Each row is a point on a landscape with many valleys, with its height.
From any point a ball takes the steepest step (drop divided by distance) to one of its 2 nearest points. It stops when none of these is lower. Distance is the straight distance between rows; heights are no part of it.
(5) (h 706): -8.1; 16.4; 3.7; 3.7; 4.1; 17.0; -28.7; -14.5; 6.1; -5.8; -12.8; 16.1; -11.8; 36.9; 3.6; 5.2; -16.9; 19.6; -23.9; -14.0; -3.4; 11.9; 1.0; 11.7
(1124) (h 658): -3.4; -14.9; 19.1; -28.5; 6.5; -16.7; 1.5; 0.3; -11.7; 22.8; -12.6; 12.7; -20.6; 22.4; -0.3; -11.0; 4.3; 14.3; -11.4; 12.7; 16.3; 0.5; 23.2; 3.1
(567) (h 243): 42.4; -3.1; -6.1; 26.9; 2.5; -12.3; -7.5; 5.5; -23.4; 35.4; -5.8; -22.9; -28.4; -6.4; 3.1; 9.6; 24.7; 9.1; 2.4; 11.1; -9.5; -40.4; -9.2; -3.9
(1026) (h 216): -37.1; -5.3; 13.5; 0.8; -14.0; 9.0; 4.5; -2.1; 34.1; -9.8; 32.5; -1.2; 36.2; -20.4; -30.9; 10.4; 4.6; -16.9; -13.9; 2.3; -25.0; 31.1; 16.4; 10.0
(435) (h 156): 3.3; -7.0; -15.3; -19.0; -10.0; 23.7; -28.5; 2.4; 5.5; -8.8; 8.0; -10.8; 30.6; -7.4; -28.8; 15.3; 7.9; -25.3; -13.2; -7.4; 5.6; 28.2; 1.2; -18.6
(580) (h 406): -19.0; 0.6; 7.7; -14.7; 29.2; -5.2; -3.9; 12.7; -16.2; -12.1; -6.3; 20.7; -4.4; -16.6; 24.3; 9.1; -16.4; -19.6; 10.5; -24.2; 4.7; -6.5; 11.2; -4.5
(1131) (h 687): -25.2; -28.8; -7.3; 13.9; 22.7; 45.9; -27.5; -14.3; 24.6; 11.3; 15.5; 8.2; 0.7; -0.6; -12.0; 2.6; -5.1; 2.7; -2.8; -6.0; -23.4; 10.7; 12.2; -28.3
(240) (h 544): -17.4; -34.7; -27.3; -14.3; 4.7; 22.9; 24.8; 15.3; 10.4; -16.3; 4.7; -5.8; 2.7; 5.2; 2.8; 15.3; 1.2; -11.7; 11.4; -5.5; 17.1; 2.2; -19.5; -22.4
(64) (h 469): -15.6; -1.0; 12.6; 10.1; -28.2; -32.2; 34.4; 6.8; 14.8; -20.1; -0.3; 2.8; -1.2; -2.0; -0.8; -22.4; -1.3; 24.9; 3.3; -5.9; -17.7; -0.1; -23.2; 12.9
(904) (h 318): -10.4; -14.9; -3.5; 10.8; 0.3; 4.5; 2.3; 10.1; -14.2; -5.7; 0.0; 4.2; -12.4; 20.2; 1.4; -36.3; 5.9; -21.4; -20.5; -17.6; -1.6; 22.2; -7.8; 14.1
(382) (h 681): 19.1; 29.8; 6.2; 11.1; 14.9; 2.5; -4.6; -25.3; -9.0; 17.3; -30.6; -5.4; -17.3; 8.9; 29.2; -46.8; 5.1; -9.1; -20.6; 10.3; 42.7; -10.0; 9.0; 11.9
(50) (h 452): -18.2; -17.6; 21.2; -15.3; -9.2; 20.3; -49.6; -25.7; 6.2; -9.3; -1.1; 8.8; 11.9; 16.8; 7.8; -13.0; 30.0; -22.0; -15.8; -8.9; 2.9; 19.3; 4.4; -22.0
(980) (h 551): 11.0; 1.8; -1.9; -0.9; 36.6; 0.3; 13.6; -17.4; -23.5; 27.3; -5.0; 4.7; -22.6; 9.5; 16.2; -6.4; -30.4; 8.8; -10.7; -16.0; 11.1; 1.0; 5.5; -3.0
(686) (h 388): 4.7; 11.0; -8.5; 11.2; 8.3; -6.3; 36.9; 4.9; 8.8; -11.6; -3.9; -19.9; 18.6; -12.7; 16.8; -1.4; -32.4; 5.9; 31.5; 2.8; 7.7; 2.6; -15.4; -8.0
(186) (h 358): -3.9; 6.9; 13.7; -3.4; -25.8; -25.4; 29.7; -4.7; 25.9; -8.1; 3.6; -10.8; 16.8; -2.2; -17.5; 27.9; 9.0; 34.7; 40.7; 17.4; -16.5; -26.3; -2.4; 4.6
(37) (h 596): -29.0; -8.0; -16.0; 11.7; 8.1; 9.9; 16.7; 25.5; 2.3; 12.3; 2.1; 2.1; -28.1; 13.7; -10.4; 10.6; 13.5; 12.0; 24.4; -2.7; -23.7; -9.2; 0.3; 6.2
(1130) (h 154): 21.0; 28.6; -21.3; 8.0; -7.8; -10.1; -5.2; 19.0; -3.5; 3.6; -6.7; -28.8; 17.4; 25.2; -16.9; 4.0; -14.1; 12.9; 11.1; 8.9; 7.9; -8.8; -2.7; -28.2
(808) (h 458): 4.7; 25.3; -17.1; 31.4; -15.2; -41.8; 22.9; 17.7; 1.8; -28.8; 17.6; -13.4; 26.4; -10.2; 9.8; -9.7; -32.3; 23.9; 19.8; -11.7; 12.3; 0.6; -23.2; -5.3
(131) (h 526): -5.9; 11.8; 10.6; -10.9; -31.8; -19.3; 4.3; -2.7; 9.8; -33.1; 4.6; 17.9; 3.3; -13.1; 2.3; -19.4; 3.9; 3.1; -23.0; 6.1; -9.8; 20.5; -13.9; 30.7
(428) (h 602): -17.3; 43.1; -1.1; -19.0; -11.3; 5.4; -0.5; -19.3; 22.8; 4.8; -4.5; -9.7; 7.3; -17.1; -17.3; 12.9; 15.5; -15.4; 27.8; -2.8; -20.4; 38.1; -6.5; 8.4
(585) (h 523): -10.3; -1.3; 3.2; 14.7; -34.5; -23.8; 7.6; -3.1; 5.2; 14.1; -17.4; 0.5; -3.8; -20.1; 1.4; -7.3; 11.2; 22.1; -11.3; -6.9; -19.0; -16.3; -12.9; 14.8
(211) (h 662): -22.5; -45.3; -8.5; 19.1; -1.5; 49.4; -30.9; 4.9; 30.3; 11.8; -9.8; -4.6; -10.5; 20.5; -7.4; 3.9; -4.9; -1.2; -10.8; -20.1; 2.4; -8.7; 5.2; -7.9
(168) (h 630): -14.0; 40.9; -13.1; 3.7; 0.9; -11.3; 2.9; -8.7; 23.4; 4.2; -14.7; -15.3; 7.7; 2.5; -4.9; 13.9; -29.5; 3.4; 29.2; -16.4; -8.8; 30.0; 1.1; 12.0
(515) (h 471): -8.1; 0.7; -5.1; 20.8; 16.7; -28.2; 30.8; -5.7; -1.2; 11.9; -7.1; -12.4; -8.1; 20.1; 25.4; -12.1; -31.8; 24.0; 13.1; -11.6; 10.8; 9.5; -9.6; -0.8
(806) (h 732): -38.5; 0.0; 14.9; -19.2; 18.5; 14.6; -18.9; -14.5; 23.1; -3.7; 2.0; 15.8; 15.3; 28.3; -0.6; 12.2; -15.1; 25.0; -14.2; -17.7; -6.0; 22.7; 12.6; -7.6
(825) (h 613): 17.6; 0.2; -1.0; 25.7; 11.7; -1.3; 0.9; -12.7; -9.6; 10.7; -5.0; -7.2; -11.1; -7.9; 20.3; 1.7; -11.1; -3.0; -3.1; -49.5; -1.5; -6.9; -6.0; -5.4
(996) (h 530): 34.5; 36.2; 2.3; 11.8; -6.0; -4.8; -15.9; 1.4; -2.9; 27.4; -10.5; -16.3; -6.1; -4.5; -7.3; -20.7; 12.2; -21.5; 11.6; 0.3; -17.3; -1.2; 16.7; 0.4
(682) (h 356): -29.3; -10.0; -10.0; -28.3; 0.9; 11.7; -27.4; 12.1; -0.7; -5.1; 11.5; 13.5; -10.3; -17.2; -27.0; -7.4; 30.3; -33.2; -6.0; -12.0; -4.3; 24.9; 1.2; 18.6
(355) (h 259): -6.1; -7.7; -11.4; -10.0; 23.1; -19.8; 15.2; 16.3; -17.3; 23.1; 3.0; -15.5; 5.2; -7.7; -4.7; 21.3; 13.5; 25.5; 43.4; 19.0; -8.3; -24.6; 11.7; -44.1
(214) (h 723): -43.6; 0.1; -4.6; -23.6; 9.2; -2.3; -2.7; 8.7; 0.3; -7.3; 18.4; 24.0; 22.3; 6.7; -23.0; -5.9; -7.0; 33.3; -6.1; 31.6; -4.3; 6.3; 9.2; -33.3
(922) (h 392): 6.3; -29.1; 35.1; -1.0; 10.2; 38.3; -33.2; -21.3; -2.6; -6.8; 26.6; 12.3; -1.9; 11.5; 5.1; -16.4; 33.3; -30.7; -19.5; -16.0; -16.6; 7.2; 14.0; -7.0
(1068) (h 539): -20.1; 29.4; 20.1; -13.0; 0.9; 2.8; -29.4; 2.8; -9.0; -17.2; -3.7; -1.2; 3.1; 51.3; 3.7; 4.5; 14.2; -29.1; -17.0; -4.7; 10.2; 25.9; 16.2; 17.6
(331) (h 414): 29.6; 8.5; -1.2; 10.9; -3.9; 12.6; -6.5; 8.3; 20.9; 2.3; -25.2; -6.6; 3.8; 20.2; 1.1; 3.0; -16.9; 12.3; -15.4; 13.5; 19.1; -19.6; 7.0; 20.0
(289) (h 212): 6.2; -14.4; 3.4; 6.4; 7.8; 29.8; 1.0; -3.5; -15.1; 6.7; 2.8; 11.5; -21.1; 12.3; 1.0; 2.1; 0.8; -41.9; -19.0; -13.8; 3.1; 12.8; 10.8; 26.4
(733) (h 284): 9.3; -11.3; 19.8; 2.4; -23.3; -10.1; 17.3; -28.3; -14.8; -3.5; 10.9; -5.4; 19.3; -8.4; -9.9; 12.6; -2.0; -21.8; -3.5; 15.6; -7.8; 23.7; -1.1; -0.5
(207) (h 503): -1.2; 1.6; 28.4; -4.7; -9.0; 6.0; -36.5; -32.1; -11.2; -7.4; 0.1; 9.7; 5.0; 43.1; -1.1; -6.5; 8.4; -16.5; -30.1; 18.3; 14.1; 25.2; 26.8; 0.4
(634) (h 415): -35.4; 13.7; -20.0; 3.2; 16.3; -0.9; -0.7; 10.0; -6.5; -17.9; 7.2; 2.4; 2.9; 0.2; 6.9; -24.3; -2.1; -14.9; -9.9; -32.4; 2.5; 34.7; -27.4; -10.4
(1085) (h 555): 26.1; -6.9; -8.8; 13.1; -2.1; 14.7; 3.8; -25.0; -13.7; 14.3; -6.0; 7.0; -27.1; 5.8; -0.5; -18.0; -12.9; -4.6; -32.9; 38.6; 29.2; -17.7; 0.5; 32.7
(65) (h 600): 6.8; -21.0; -19.6; 16.7; -4.0; 8.8; 18.7; 5.7; 9.4; -4.3; -1.1; -31.8; -3.9; 8.6; 9.9; -18.6; -0.6; 26.5; 4.4; 43.7; -29.2; -11.5; -25.3; -0.6
(917) (h 398): 21.8; -17.7; 0.1; 26.4; -9.4; 9.8; 2.4; 11.5; -5.1; -15.6; 13.4; 12.1; 0.3; -10.1; 1.9; -14.1; -17.2; 16.4; -33.1; -13.5; -2.4; -21.5; -9.1; 15.0
(408) (h 601): 30.4; 8.4; 7.5; 7.2; 43.8; -5.3; 12.5; -11.9; -13.2; 41.3; -15.8; -24.8; -25.3; 3.4; 21.7; -20.0; -9.6; 9.3; 0.1; -8.4; 6.7; -24.7; 16.9; 13.6
(304) (h 407): -3.5; 28.0; 2.2; -0.7; -19.7; -42.6; 35.5; -5.9; 7.8; -16.9; 13.9; 4.5; 5.6; 13.4; -5.5; -2.3; 14.8; 32.7; 38.4; 0.1; -11.4; 0.6; -9.8; 6.4
(47) (h 372): 22.8; 3.6; -3.8; -0.6; 4.3; -2.2; 18.7; 14.6; 13.8; 16.1; -16.8; -21.5; -0.5; 6.0; -12.5; 9.7; -20.0; 29.7; 8.2; 38.6; 0.9; -17.8; 14.9; 24.0
(396) (h 422): -2.5; 12.1; -14.4; -18.4; 5.9; 23.7; -23.7; 16.6; -0.5; -17.1; -5.4; 14.6; -29.3; -5.4; -6.2; -7.9; 24.5; -17.6; 9.3; -7.0; -15.4; 2.4; -17.1; -6.5
(635) (h 266): -37.1; -3.7; 3.5; -17.6; -3.3; 13.1; 9.0; 0.4; 25.7; -14.7; 8.7; 6.8; 20.7; -15.1; -8.1; 27.2; -5.8; -7.3; 15.0; 4.3; -4.7; 10.9; 4.5; 5.9
(1099) (h 151): 13.8; 3.2; 9.7; 5.1; -23.9; -34.5; 5.1; 17.1; -0.7; -19.2; -14.0; -4.5; 16.1; -20.3; 16.2; -2.2; 6.4; -11.2; 12.0; -12.6; 18.5; -23.9; -7.6; 10.7
(870) (h 483): 10.2; 26.7; -7.1; -25.7; 17.4; -1.9; -15.9; -0.8; -19.7; -5.4; -1.3; 17.9; -43.9; -12.3; 10.1; -10.6; 19.3; -29.3; 8.2; -5.2; 7.6; 18.9; -13.6; 13.3
(442) (h 591): 2.6; -42.2; -22.2; -16.1; 4.0; 18.1; -10.6; -3.4; -8.7; 0.9; -8.3; 10.7; -9.6; -11.0; -2.7; 30.5; -9.2; -21.1; 2.6; 6.2; 9.8; -4.0; -5.8; -0.2
(502) (h 239): 29.9; 10.2; -3.8; 14.7; -16.8; -21.3; 12.3; 1.4; -21.8; 1.6; 7.6; -5.6; 6.5; -18.4; -15.9; 44.2; 4.9; 1.2; 38.6; -1.9; -18.5; -13.8; 3.4; -2.9
(88) (h 617): 4.9; -12.6; 8.4; -47.8; 24.1; 15.8; -8.4; 7.5; 0.7; -12.0; -11.1; 11.0; -17.7; 12.3; 1.4; -10.1; -2.9; 7.9; -8.8; 16.0; 20.8; 12.5; 11.2; 14.8
(1021) (h 317): 11.8; -2.6; 29.0; 5.9; -9.9; 12.7; -16.6; -10.4; -15.0; -10.7; 26.1; 25.7; -10.1; 9.4; -0.9; 15.5; 24.6; -11.5; -20.9; -29.4; -21.4; -3.1; 7.1; -3.3
(291) (h 195): -5.0; 23.7; -34.8; -27.3; -6.4; 10.7; 15.5; 20.1; 27.8; -2.5; 26.6; -22.0; 27.3; -20.2; -29.7; 28.5; 16.2; 2.1; 27.0; 19.6; 3.7; 10.8; 3.4; -25.4
(680) (h 554): 15.5; -32.6; -28.8; 18.8; -9.4; -8.1; 26.2; 25.4; -3.7; -8.8; -18.9; -17.2; -20.7; 16.2; 16.7; -15.3; 13.0; 12.8; 12.6; 19.0; -7.6; -16.5; -33.9; -16.9
(234) (h 121): -1.0; 19.2; -19.6; 8.2; -12.6; 12.7; -7.9; 18.6; 19.8; 8.6; 7.8; -17.1; 43.7; -31.0; -13.4; 18.8; -10.3; -0.9; 18.5; 19.5; -5.4; -8.9; 8.4; -18.9
(783) (h 379): -0.9; -17.6; -25.4; -16.6; -5.9; -1.3; -3.6; -3.0; 3.9; -10.4; 6.7; -0.5; 6.8; 12.1; -9.6; -26.8; -9.1; 16.7; -21.0; 7.7; 7.6; 27.3; -32.9; -28.7
(665) (h 308): -35.7; -3.0; -10.7; -36.5; -7.6; 13.3; -13.6; 16.6; 29.1; -5.0; 37.1; 12.5; 6.4; -25.3; -31.5; -1.0; 37.2; -8.0; -2.5; -1.8; -11.3; 26.2; -11.2; -10.1
(878) (h 595): 23.0; 8.3; -9.2; 10.0; 3.7; 13.2; -13.0; -7.9; -11.7; 39.8; -19.5; 10.3; -20.0; -3.6; -11.9; -0.2; -18.8; -17.5; -33.2; 30.4; 17.5; 13.8; 27.1; 33.6
(1133) (h 534): 19.3; -48.4; 20.0; -0.9; 7.0; 23.0; 8.3; -10.3; -7.4; 1.0; -2.8; -5.3; 3.6; 11.8; 14.0; -27.7; -8.0; -8.0; -32.4; 21.6; 26.5; -13.7; 18.8; 1.9
(150) (h 575): -6.5; 8.1; 26.5; -46.3; 24.6; 6.5; -9.0; 6.0; -11.7; -40.2; -1.2; 3.3; -20.2; 35.9; 15.4; -0.6; 11.0; -26.2; -4.8; -4.8; 20.4; 15.6; -6.0; 21.4
(314) (h 245): 17.8; 15.4; 9.1; -12.3; -24.8; -19.6; -8.5; -5.9; 3.6; -22.2; -26.9; 2.8; -9.5; -3.5; 12.7; 2.5; 10.2; -10.8; 1.4; -13.0; 27.3; -2.7; -37.7; 18.2
(236) (h 327): 11.2; -6.3; -9.3; 19.6; 3.7; -24.8; -12.3; -10.9; -19.5; 50.5; -19.0; -3.9; -9.7; -23.2; 6.2; 19.6; 2.0; 14.0; 11.2; 29.0; -14.2; -28.1; 18.5; 1.2
(593) (h 497): -26.5; 9.8; -20.3; 9.8; -4.0; -43.2; 2.5; 9.8; -18.0; -3.7; -5.0; 17.5; -12.1; -8.3; 19.2; -11.3; 0.2; -13.4; 12.1; -32.4; 0.7; 21.0; -36.1; -11.6
(1033) (h 319): 8.6; -5.5; -11.0; 11.3; -12.2; 4.5; -20.0; 30.0; -13.1; 0.1; 4.9; 25.8; -23.3; -13.7; -16.6; -3.7; -3.6; 17.8; -13.5; -3.9; -20.8; -29.2; 5.0; 12.7
(707) (h 133): 39.6; 19.1; -15.8; 22.4; -4.7; -22.8; 7.0; 15.8; -18.2; 22.4; -9.4; -35.9; -2.5; 19.1; 3.2; 3.2; 2.7; 27.2; 16.1; 4.6; 8.1; -34.8; -9.7; -14.4
(484) (h 470): 35.2; 29.1; 11.0; 13.8; -31.8; 4.9; -3.3; -3.2; 14.9; -6.0; -9.6; -9.5; 2.2; 2.4; -1.7; -11.2; 3.9; -6.5; -1.4; 14.1; -9.8; -0.8; -2.6; 29.1
(318) (h 701): 2.9; -9.1; 9.2; -13.1; -6.5; 22.1; 14.2; -13.1; 8.7; -7.3; 40.6; 4.2; 3.1; 26.3; -24.4; 4.6; -2.0; 17.1; -3.7; 5.5; -19.4; 32.1; 0.7; -9.4
(955) (h 556): -0.9; -2.9; -1.5; -16.4; -3.7; -26.1; 1.5; 2.1; -26.6; -9.8; 4.7; 22.8; -31.4; -16.7; 24.8; -15.4; 18.0; -11.1; 0.1; -25.5; 2.8; 0.6; -30.5; -6.9
(59) (h 735): 19.1; -13.6; 23.8; 21.0; 3.5; 3.8; 22.6; -1.7; -23.7; 9.5; -14.8; 9.4; -23.5; 16.3; 22.3; 2.2; 15.1; -8.1; -15.3; -7.8; 35.3; -36.3; 12.6; 9.9
(380) (h 397): 3.4; -23.6; 4.9; 6.6; 4.4; -5.9; -26.4; -34.0; -1.5; 44.3; -9.2; 4.1; -24.3; -28.7; -3.8; 15.7; 8.2; -1.4; -9.8; 7.0; -22.6; -15.0; 6.6; -5.6
(559) (h 473): 16.1; -6.2; -2.1; -2.9; 5.2; 3.8; -10.9; 7.9; 2.5; -29.0; 9.4; 20.6; 6.3; -26.3; 13.6; -13.4; -15.3; 28.2; -2.5; -4.1; -9.4; -26.4; -26.7; -18.2
(699) (h 247): -12.7; 6.1; -8.6; 16.9; -16.3; -41.4; 15.9; 20.6; -19.7; -1.7; -4.7; -12.8; 22.7; -3.8; 18.0; 10.4; 6.1; -6.5; 23.0; -14.9; 6.9; -11.4; 4.3; -23.8
(1122) (h 257): -22.3; 1.2; -22.1; -45.2; 11.6; 29.1; 2.3; 5.9; 22.0; -17.2; 45.4; 7.6; 21.7; -21.5; -25.7; 18.8; 24.8; -7.6; 8.1; 25.8; 7.3; 33.4; -3.4; -24.5
(786) (h 474): -13.4; 6.1; 7.6; -1.0; 19.5; -12.2; 2.3; -0.1; -18.3; 1.7; -33.7; 21.6; -32.1; -7.7; 35.4; -13.0; 4.9; -0.8; 13.7; -21.2; 16.1; -19.2; -3.2; 4.1
(230) (h 713): 28.3; 18.2; 12.4; 24.3; 7.5; 1.0; 23.7; -22.4; -15.7; 10.0; -10.9; -7.1; -37.2; 3.3; 30.6; -23.4; 13.9; -4.2; -23.7; -12.2; 58.3; -42.1; 6.3; 21.9
(648) (h 255): -8.1; -22.3; -23.1; -5.8; -11.9; 29.5; -20.7; -9.2; 5.6; -6.8; 11.8; -12.9; 21.3; 19.9; -21.3; -13.6; 22.6; -8.4; -8.9; 2.0; 3.1; 28.0; -14.3; -47.8
(462) (h 240): -12.5; 8.5; 9.4; -4.3; -18.4; -0.6; -29.3; 1.6; -0.4; -3.3; 8.8; 9.9; 22.8; 2.5; -8.8; 30.3; 16.8; -8.8; -15.4; -34.7; -8.6; 7.7; 3.0; -27.2
(1134) (h 322): 15.5; -3.4; -7.9; 0.8; 23.7; -18.9; 17.2; 8.0; 0.7; 22.6; 6.9; -23.8; 6.7; -15.3; -12.7; 14.6; -9.1; 31.3; 34.8; 40.2; -27.7; -22.7; 14.2; -8.7
(14) (h 157): -24.6; -21.9; 21.2; 8.5; -7.8; 14.4; -23.9; 10.9; 12.1; -3.4; 17.4; 24.5; 15.2; -28.3; -16.5; 9.2; 13.2; -23.5; -18.4; -3.0; -30.4; -0.2; 19.1; 4.7
(851) (h 454): 20.1; 4.3; 22.6; 13.7; -3.5; -11.6; 10.8; -11.6; 12.6; 4.2; -13.8; -13.3; 23.7; -6.1; 9.0; 13.5; -32.9; 20.7; -13.5; -6.7; 23.6; -25.3; 17.8; 24.5
(884) (h 323): -4.5; 15.3; -1.0; -16.4; -10.5; -3.0; 23.3; 9.6; 5.2; -36.1; 12.6; -8.9; 23.1; -5.7; 0.0; 21.9; -7.0; 1.3; 25.0; -11.9; 1.7; 9.4; -19.0; -6.5
(526) (h 314): -37.1; -5.7; 14.3; -20.2; -15.8; -9.6; 27.7; 3.3; 32.1; -0.1; 9.4; -1.0; 37.2; -12.7; -8.5; 21.5; 24.3; 13.0; 29.5; 19.0; -6.9; -4.5; 8.3; -20.2
(415) (h 204): 21.6; 4.7; 43.8; 0.7; -0.9; 8.4; 5.4; -0.9; -12.0; -12.7; 17.9; 4.8; 21.5; -3.1; 3.2; 7.2; -3.6; -26.4; 2.4; 16.1; -8.2; 5.1; 29.8; -4.9
(1017) (h 315): 25.6; -3.4; -4.8; 30.4; -17.3; -26.4; 19.3; -19.4; -18.2; 22.2; 8.5; -17.1; 11.4; -29.9; -14.9; 17.3; -17.0; -4.9; 17.6; 17.7; -16.6; 3.4; 2.3; 7.0
(1084) (h 631): 7.3; -37.5; -4.0; -10.2; 3.9; 46.1; -26.0; -4.5; 13.5; -15.3; -5.6; 11.9; -5.6; 3.0; -4.6; 5.6; 0.1; 0.6; -19.2; -10.7; 9.7; -9.3; -8.5; 12.3
(353) (h 668): 1.1; 26.6; -13.5; 33.6; -9.5; 8.6; -19.2; -21.9; -2.2; 5.1; -15.4; -3.5; 8.5; 15.4; 11.5; -8.1; -25.5; 0.5; -14.6; -24.1; -4.8; 13.2; -14.9; 0.8
(294) (h 44): 4.8; 38.6; -22.3; 16.0; -3.1; -12.2; 4.0; 20.6; 4.8; 1.4; -2.7; -18.1; 37.4; -4.5; -14.3; 15.1; -3.9; 4.3; 36.1; 13.8; 9.4; -23.2; 25.8; 6.1
(476) (h 695): -16.5; -10.2; 5.5; -8.8; 3.7; -15.9; 22.7; 6.9; -11.0; 7.0; 2.6; 1.0; 8.3; 24.2; -10.3; -1.0; -21.9; 18.9; 6.8; 20.1; -1.1; 4.4; 26.3; -17.9
(949) (h 577): -14.6; -0.5; -12.9; -22.4; -2.0; -7.2; -21.0; -0.3; -16.6; -40.3; 26.7; 20.2; -3.8; -9.6; -7.0; -9.6; -10.0; -3.6; -32.7; -5.6; -6.0; 34.1; -24.1; 17.9
(606) (h 731): -28.8; -4.7; 15.7; -33.6; 9.6; 4.6; -7.3; -14.1; 29.4; 5.2; 25.1; 1.6; 10.3; 18.3; -25.9; 11.1; -2.5; 29.4; -5.3; 8.9; -11.7; 23.0; 18.1; -39.2
(755) (h 666): 9.7; 17.7; -12.6; 12.1; 10.8; 17.5; 14.4; 0.0; 10.2; 2.9; 21.3; -8.0; 6.7; 8.7; -18.3; 10.4; -32.7; 9.6; 7.0; 0.0; -23.5; 22.0; 2.8; 7.1
(7) (h 353): 18.3; 30.5; -1.0; 18.8; -4.3; -13.3; -15.3; 10.0; -10.4; -37.1; -8.4; 21.6; -18.2; 0.1; 34.5; -30.0; 0.3; -7.4; 1.0; -10.8; 21.1; -6.4; -29.3; 13.4
(867) (h 492): 7.4; -31.5; 28.9; -9.9; 3.8; 9.7; 9.5; -3.5; 15.9; -5.1; -1.2; -10.5; 30.9; 6.5; 13.5; -7.5; -25.5; 13.1; -25.2; -5.3; 13.8; -15.5; 19.1; 0.5
(75) (h 491): 19.4; -28.5; -1.4; 12.1; 10.3; -3.6; 17.0; -9.8; 12.5; 37.7; -19.3; -23.4; -9.4; -19.3; 6.7; 14.4; -28.3; 19.1; -24.0; -1.9; 14.7; -23.0; -0.7; 29.1
(348) (h 479): -9.5; -22.2; -41.4; -10.3; 4.3; -8.4; 8.9; 18.7; 4.8; 3.3; -11.2; -14.4; 0.1; 4.6; -4.0; -13.6; 1.9; 13.4; 3.9; 5.9; 5.1; -3.0; -27.8; -37.0
(342) (h 113): 15.1; 4.8; 23.6; 6.6; 2.7; 13.1; -5.9; -5.3; -8.4; -29.2; 11.7; -0.9; 11.4; 7.6; 19.2; 7.3; -6.5; -42.3; -13.3; -13.7; 8.4; 16.1; 7.0; 19.5
(895) (h 573): -5.0; 52.9; 2.4; 3.7; -0.2; -13.4; -22.1; -4.3; -3.2; 10.5; -3.0; 6.5; -4.0; -2.4; -5.1; 4.3; 16.6; -33.1; 26.6; -1.2; -30.8; 11.7; 13.9; 6.3
(36) (h 235): 3.0; 5.6; -3.0; -4.4; 10.7; 12.2; -21.0; 23.4; -15.0; -1.3; 19.5; 24.2; 4.9; -38.5; -21.9; 9.2; -8.6; -3.8; -5.5; 0.4; -20.1; -8.2; 11.7; -2.3
(590) (h 160): 15.7; -27.4; 12.1; -15.5; -17.7; -21.7; 30.8; -1.1; -16.5; 11.8; 4.4; 1.5; 7.5; -11.2; -11.9; 38.6; 11.5; -1.5; 28.6; 8.1; 8.2; -24.2; 7.8; -11.7
(1135) (h 643): 23.1; 14.0; 11.6; -4.3; 33.9; 24.5; -22.3; -12.4; 5.0; 27.3; -31.2; -15.7; -14.9; 12.2; 11.1; -23.7; 3.5; -4.9; -9.5; -1.0; 26.2; -15.3; 27.7; 2.0
(434) (h 521): 11.7; -9.0; 2.9; 35.4; 17.8; 1.5; 20.9; -12.9; -2.5; 21.0; -24.0; -15.5; -19.8; -6.2; 19.7; -13.5; -19.2; 19.1; -39.6; 20.9; 27.5; -34.3; 6.2; 40.6
(196) (h 338): -32.1; -6.8; -1.8; -8.2; 15.9; -10.5; 9.6; 21.8; -12.0; 2.4; 7.6; 8.8; 18.0; -10.8; 7.3; -4.0; 8.3; -9.1; 15.9; -26.7; -1.0; 1.7; 11.2; -37.2
(1030) (h 472): 0.0; -23.8; 10.2; -0.9; -14.7; -6.1; -19.4; -11.3; -0.2; 16.2; -16.8; 0.8; -15.4; -25.5; -9.3; -21.7; 10.2; -3.9; -12.0; 1.5; -2.6; -2.2; -7.7; 11.5
(938) (h 529): -14.3; 13.0; 25.0; 3.2; 2.3; 0.7; 15.5; -6.3; -6.2; -18.6; -7.9; 30.7; -22.5; 8.6; 35.1; -9.0; 13.7; -7.7; 12.2; -5.8; -5.7; -4.2; -6.1; 24.7
(967) (h 548): -35.3; -10.8; -19.9; 20.6; 6.0; -15.1; 30.8; 1.3; 4.1; 17.5; -27.3; -9.0; -9.6; 20.9; 10.2; -11.8; -6.0; 6.7; 30.3; 10.7; -21.0; 5.3; -3.6; 7.2

For each start below, name the point where the ball stops.
(1124) -> (435)
(870) -> (294)
(895) -> (590)
(1133) -> (590)
(1131) -> (435)
(1085) -> (590)
